Each row is a point on a landscape with many valleys, with its height.
From any point a ball rolls to the lowest of the 2 points nearest to it. It stops when none of these is lower. Distance is the straight distance between rows; heights are no part of it.
Z_650 height 1.27: [ 10  54 -14  -8  48   6  16 -15  21  23 -12  31 -58  14  -1  12  -2  -3
  14  11 -75 -35]
Z_766 height 7.21: [-62   0  29  10  -8  44   9  36   3 -20  -4 -20   2  42 -10  -6 -51   9
 -29  31   5  -4]
Z_48 height 2.92: [ -2  16 -63  -7  -4  46  26  10  12   4  44  64   8  61  42  13 -30  -3
  25   2  15  13]
Z_761 height 6.98: [-35  12  21  -1  16  -5  15  21  25   4  19 -54 -17  44 -11  33 -41  -6
   1  27 -13  11]
Z_86 height 5.78: [-61  20 -47 -25  38  17 -40  -7  44 -15  18 -12  13  15  19   7  35  -2
  31   9 -26  -9]
Z_838 height 5.77: [ 13  12  -9  42 -34  28 -30  -5  59 -16  62 -33  17  11   6 -29 -57   9
 -34 -30  47  47]
Z_606 height 5.50: [ 11 -16 -13   1 -27  -3 -52 -10  40 -19  27 -50  66  -1  13 -49 -34  14
  -4 -27  18  23]
Z_869 height 1.95: [ 23 -50  -3  35  18  20  61  -7 -19   7 -33 -11 -24 -22 -18  14  20  43
 -26  -8  -6  27]
Z_632 height 3.14: [ -1 -76 -13   1 -36  13  11   9  42 -34  19 -36  47  64 -14  25 -11   9
 -12  -6 -10  20]
Z_903 height 5.14: [ 36  13 -18  60 -35  45 -17  -5  22 -18 -22 -28  23  29   8  -5  13  45
 -11 -46   4  38]
Z_828 height 8.00: [ 28  15  16 -29  14 -28  14  36 -36  45   5   2  -1   6  -7  17  49 -29
   9   3 -14 -16]
Z_170 height 0.42: [ -1  39 -20 -11 -40  -5  34  31  15 -27  -7 -56  44 -17  48   8 -10 -42
   0  18  30  11]
Z_373 height 2.19: [  7   7  20  62 -11  20  46  11 -11  37  50  24   6 -22  18   6 -26 -43
   2  37 -54 -29]
Z_198 height 6.13: [ -5  54 -45   1  29  -2 -38  10  11 -10  38   4 -13  51  37  18  49   5
  18  -8 -49 -13]
Z_67 height 8.28: [-10  19  35 -57  54 -28  -7 -55 -36  47  -1 -55   2 -10   5  -1  59  37
  -6   6  60 -30]
Z_43 height 5.08: [ 27 -16  34  -8  18 -11  -6   2   5  -1 -55  27   7  13 -37 -30  55  27
  -2  22  19 -31]
Z_764 height 1.28: [ 11  22   3  12  46   0 -20 -21 -22  23 -30 -39 -15  -4  50  37   4  15
   7 -55  -6  -7]
Z_707 height 3.77: [  7 -66  -8   8 -46 -29  19   4  27   1  38 -34  28   4 -15  -6  -3  -8
  -5 -56 -18  41]
Z_839 height 4.99: [ 57 -22 -11  13  35  -2 -20  33  37  -4  -5  13  -5  18 -22   2  10  34
 -23 -54  -6  11]
Z_378 height 5.04: [-44  -2  16 -41  12 -34 -30 -24 -21 -13   1   8  15  21  44   6  14   6
  38 -25  20 -18]
Z_559 height 2.35: [  3 -14 -20  -4 -25   5  31  38  57 -53  10   2  14  43  13   1 -11 -16
  -1   9   6  56]
Z_119 height 3.96: [-35 -76  21 -41 -49 -41 -21  -1 -43 -25 -18 -12  26 -23 -31   5   2  -5
   3  38   9 -25]
Z_500 height 2.06: [ 31  37 -13 -33  40 -15   5  38  15  43  46  31 -18 -42  -7 -21 -30  -8
 -23   9  22  15]
Z_76 height 4.75: [-31  -9  51 -26  28 -42 -37 -11 -26 -31 -20 -13 -14 -44  24  -8  31   9
   7  -1   1 -61]
Z_937 height 7.64: [-33  22  51 -65  31  -6 -14 -46 -53  35 -46 -12 -23  21   1  39 -20 -45
  27  -2  -9 -27]
Z_489 height 8.37: [  2  41  54 -61  51 -63 -45 -51 -26  53  22   5 -17  -8   2  -1  45  17
 -16  10  27 -62]
Z_189 height 5.43: [ 26 -17 -36  30 -38  14  46  51  15   5  40 -10 -28 -37   4  -8 -51 -16
 -13 -62 -10  32]
Z_967 height 7.50: [  2 -21  33 -31  18 -23   2 -35 -60  29 -20 -34  15 -10 -27  35 -24 -34
   7 -21  -3  -3]
Z_791 height 3.17: [ -7  51 -21  -7 -32 -19 -11  45   4  -5  -2 -17 -19 -27 -24 -44  -2  19
   3  21 -55   9]
Z_676 height 2.59: [-29  30 -38 -39  40  57  41  10   2  13  30  59 -10  17  -9  -9 -19 -24
   4  26 -16  17]
Z_976 height 4.83: [ 28  10  29   5 -27 -23  -7   3 -15   7 -32  36   1  -6 -10 -17  44   8
 -20  30  54  26]
Z_576 height 1.78: [ -3  34  -9 -43  15 -10 -39 -14  -4  40  39  30  16 -25  42 -23 -37 -16
   2  10   8 -25]
Z_711 height 4.84: [  4  26   9  19  -2   1 -22  -2   7   6 -41  28  14 -26   9 -16  18 -59
  27  -7  22 -33]
Z_609 height 1.25: [-17  51  28   9 -23   1 -49 -11 -53  15  -5  51  13  17 -12  -3 -12   3
  11  25   0 -28]
Z_732 height 3.23: [ 15  -9 -47   7 -16  10  11 -23  13 -20  17  29  40  44  21 -18  -5  19
  36 -17  23 -12]
Z_408 height 3.19: [ 36 -50  16  43 -10   3  37  24  81 -25  11  -9   7  45  13  -7  10  12
 -18 -41  46  45]
Z_744 height 4.56: [ 29 -15 -21  26 -28 -12  14  27  41   7  75  22 -12  10 -31 -17   2   4
 -36   2  -1  93]
Z_910 height 7.76: [-45  43  33 -27   3  -1   6 -54 -75  41 -22  -7 -37 -20 -19   6  22 -25
  32  18  10 -41]
Z_818 height 4.38: [ 10  21  17  27  -4  -6  -8   7  13   6   7  21  13   4 -11 -19  -5 -20
  -1 -48 -18  15]
Z_129 height 3.68: [-11 -28 -12 -18 -50 -42 -18  23 -16 -11  19 -20  -3  -3 -57 -17 -19  -2
  12  14 -25 -15]
Z_142 height 6.75: [-19  21 -16  19  35  13 -10  12  16   5  49 -43 -31  11  27  48 -35 -50
   4  35 -29 -17]
Z_824 height 6.95: [  5 -74  -3  24 -48   3  33  13 -25  31  14  -7   7 -20 -49   8 -55 -15
 -19  11  43   3]
Z_775 height 5.29: [-34 -52   1 -43  56 -19  -2 -29 -11  -9 -33  20  -9  31  21   0  34  30
  13  -9   7  22]
Z_213 height 7.87: [-24  18  47 -18  27 -15  43 -32 -49  55   7  -2  20 -11  -1  11  61 -49
  -2  37  -7 -52]
Z_978 height 1.34: [ 12 -23 -14  16 -46  48  35  77  32 -38 -18  -2  38   8  13 -38  -2 -18
 -23  -9   9  23]
Z_499 height 0.97: [ 43   1   3  19  24  60  27  16 -13  -5 -20  17 -11 -45  -8 -10 -10  28
 -32 -10 -25  22]
Z_973 height 5.52: [ 30  38  55 -20  44 -26  -2  41  25   1 -35   8   8  14 -10  30   1 -17
 -40  46  -2 -36]
Z_755 height 3.49: [-19  -4 -42  23 -42  21 -21 -15 -12   2 -12  17  41  39 -13 -21 -14   1
  77  11  65   6]
Z_359 height 3.75: [ 45 -21   1  14 -16  10 -38 -17  -5 -13  -9  -4  38  -2 -32  20 -37  28
 -17   3 -32 -41]
Z_364 height 1.21: [ -3  18 -13  -1  -4   6  20  25 -25  -5 -24 -35 -10 -33  64  30   1  -7
 -17 -28   2  15]
Z_659 height 2.31: [  4  44 -42 -21   4  30   1  23 -30  30  33  26  -2 -15 -30  -6 -32   6
 -13  45   8  30]
Z_495 height 8.15: [ 16  -4   9 -34  44 -33 -12   4  -5  42 -11 -49  25 -25   0  -5  59 -22
   2  -9  16 -25]
Z_398 height 2.02: [  5   9  14  41   1   4  -1 -20 -15 -28 -26 -38 -37  34  23  43   1  59
  -4   8 -57 -19]
Z_902 height 2.66: [-50  24 -13 -48  19   0  47   6  11 -29  10  -9 -22 -47  20 -28 -39  21
  26  28 -18 -14]
Z_762 height 2.91: [  9 -57   6  27  20  15  53  27  36 -25  -3  33 -63   3  -8   4  34   4
 -10   6 -26  17]
Z_31 height 4.20: [  2 -16 -19   1 -24 -12  -6 -38 -29  -2   4  -3  21 -17  -1   5  57   3
  39  -9 -41 -56]
Z_671 height 6.47: [ 13  27 -33  -9  10 -11   2  27  47  16  57  -8 -42  28  39  34 -14 -11
  14 -25 -38  -2]
Z_678 height 3.73: [  5  -5  -5  40  18  -8  18  33  55 -35   2  36 -30 -20   7   0  -3 -15
   1  22  11 -29]
Z_323 height 4.44: [ 28   6  41  20 -16   5 -14  12  -9 -33 -45  -6  27  -3 -68  -7  -4  12
   1  35   4 -64]
Z_859 height 4.98: [ 19  19 -27  47 -28  46  11  43  44  -2  56   2 -34  -9  -2 -13  10 -38
  -6 -35  -9  76]
Z_694 height 4.40: [-32  -9  32   1   0 -53 -31 -32 -23 -23 -28  -2 -50 -17  -2   6  65  46
  -4  27  24 -15]
Z_285 height 1.56: [-18   4  24 -23 -21 -31 -24 -11 -16   5  27  52  -5   1   8 -11 -65 -24
  11  41  18   0]
Z_568 height 5.74: [-10 -14   4  99 -50  15   6 -10   6 -24 -42 -37 -14  -6 -11 -13 -31  23
  -7 -33  19  31]
Z_90 height 0.91: [ 14  68  -8 -18   2  21 -53 -46 -67  36  10  26  10 -19  -8  16  11  20
 -17  27  -9 -12]
Z_447 height 5.73: [ -6   5  -4  49 -45  35  -1  21  29 -16 -18  33 -18  59  -6   7 -23  27
 -22 -49  21  74]
Z_889 height 6.81: [  17 -109  -26   52  -31   35   31  -15   32   16   22   22   17    1
  -36   -4  -21   18  -24  -21   43   22]
Z_216 height 4.64: [-30 -12  54  13 -45 -23   2 -32 -62   5 -51  12 -18  -7 -16 -15  21  38
 -12   8  39  17]
Z_217 height 5.20: [-52  59   6 -19  19   0 -30 -47   9 -13 -46  27  -9 -25  22 -31   6 -48
  55 -20  10 -39]
Z_116 height 8.45: [ -3  28  25 -61  43 -47 -62 -50 -19  65  12  40  -5  10 -22  21  16 -24
  35  16  -7 -54]
Z_876 height 2.21: [ 53  41   3  28  34  32  43   8  -8  34  -3   8 -37 -17  25  23   2  22
  -7 -17 -48 -33]
Z_58 height 3.01: [-37   5 -27 -25  24  14  39 -45 -15   9  -1 -45   3 -31   3 -24  -1  23
  27  31 -17 -11]
Z_404 height 3.07: [ 11 -38  29  -2   3  27  -2 -30 -35 -21 -35 -20   1  25  -2  59 -34  42
 -14  -9 -12 -36]
Z_899 height 5.48: [-74  44 -20 -37  20  -5 -18  11  33  -1  -4  35  -9  11  13 -47  15 -40
  45  -2  -3  -4]
Z_517 height 7.51: [-25 -14  36 -17   1  39  15  14  28 -31 -17   8  36  23 -14 -23 -46  24
 -56  -7 -22  35]
Z_856 height 5.22: [-28 -21  20  -5 -36 -21 -32 -25 -11 -20  -2 -14  61  -2  34 -15  18   1
   2 -14  24   9]
Z_190 height 6.60: [  8 -82  -9  40   0  33 -24 -43   5   6  -5 -15  25   3 -14 -22  12  -6
 -26 -32  32  18]
Z_220 height 4.21: [ 32 -26 -30  34 -43  -9 -24   7  13   0  46 -26   6  10 -55   9  -3   9
 -20 -35   0  62]
Z_951 height 4.66: [ 32  18  31  17  29   5   6  55  58 -33 -10   1 -15   2  21  19   9 -43
 -41  16 -34   8]
Z_200 height 6.23: [ 18 -63   1  77 -17  39  -8 -50  34 -19 -57 -50  11  -6 -19  12  -8 -11
   0 -23  30  23]
Z_535 height 2.67: [-16  48 -36 -59   0 -53 -20  43 -19   4 -20   6 -31 -39 -10   2  12  11
 -15  27 -13 -12]
Z_867 height 7.09: [ 34 -35 -11  19 -35 -10  27 -10 -26 -25 -35 -13  32 -25 -19  10 -23 -16
  19  21  38  11]
Z_207 height 4.16: [ -3 -45  18 -14 -26 -72 -14  -7 -49   3   2 -12   0  28 -16  15  40  31
  11  52  40 -23]
Z_782 height 0.48: [ 36  11  13  -6  33   6 -25 -58 -57  29   0  10 -17 -31  24  36  23  15
  -9   4 -16   8]
Z_336 height 3.60: [-22 -16 -32  10  14  31  21 -23   5 -40 -15   4  -9  -7   6   2  36  32
  26  46 -30 -46]
Z_823 height 2.41: [-23   8 -17 -27  -9  38  40  86  24 -17  -1  25   9  15  37 -39  -3   3
   7 -52 -19   8]
Z_776 height 1.67: [  4  41  12  26 -17  -5   9   7   5   0  49  21  -8 -49  14  -1   4 -54
 -17  49  -7  19]
Z_560 height 1.16: [ 15  48 -27 -10 -12   7   5  17  23 -29  18  21  12 -37  48 -10 -22 -57
  -3  -2  10  53]
Z_491 height 7.29: [ 51 -27 -15 -28  -2 -25  16 -29 -19 -14 -57 -28  28 -27 -36   5 -29 -11
  -2 -23  -7  24]
Z_109 height 2.27: [-18  23 -30 -27  34 -32  12   4   2   0   3  12 -70 -41   8   0   3   5
  36   8 -12 -39]
Z_19 height 5.46: [  2 -75  -9 -15  44  -7  -2  13  -9  13  -1  20   6  30 -14 -16  21  59
 -11 -47   2  14]

Call two points neighbours if one is among the 2 nearest of the other. Go from one point of each pair to the other, from neighbour to neighbour, staying as low as possible. Name the highest point that can't be avoided.
Z_818 and Z_378: Z_19
Z_782 and Z_170: Z_764
Z_499 and Z_650: Z_876

For each start below, name the point where the ball stops.
Z_755: Z_782
Z_859: Z_978
Z_828: Z_903
Z_761: Z_818
Z_116: Z_903
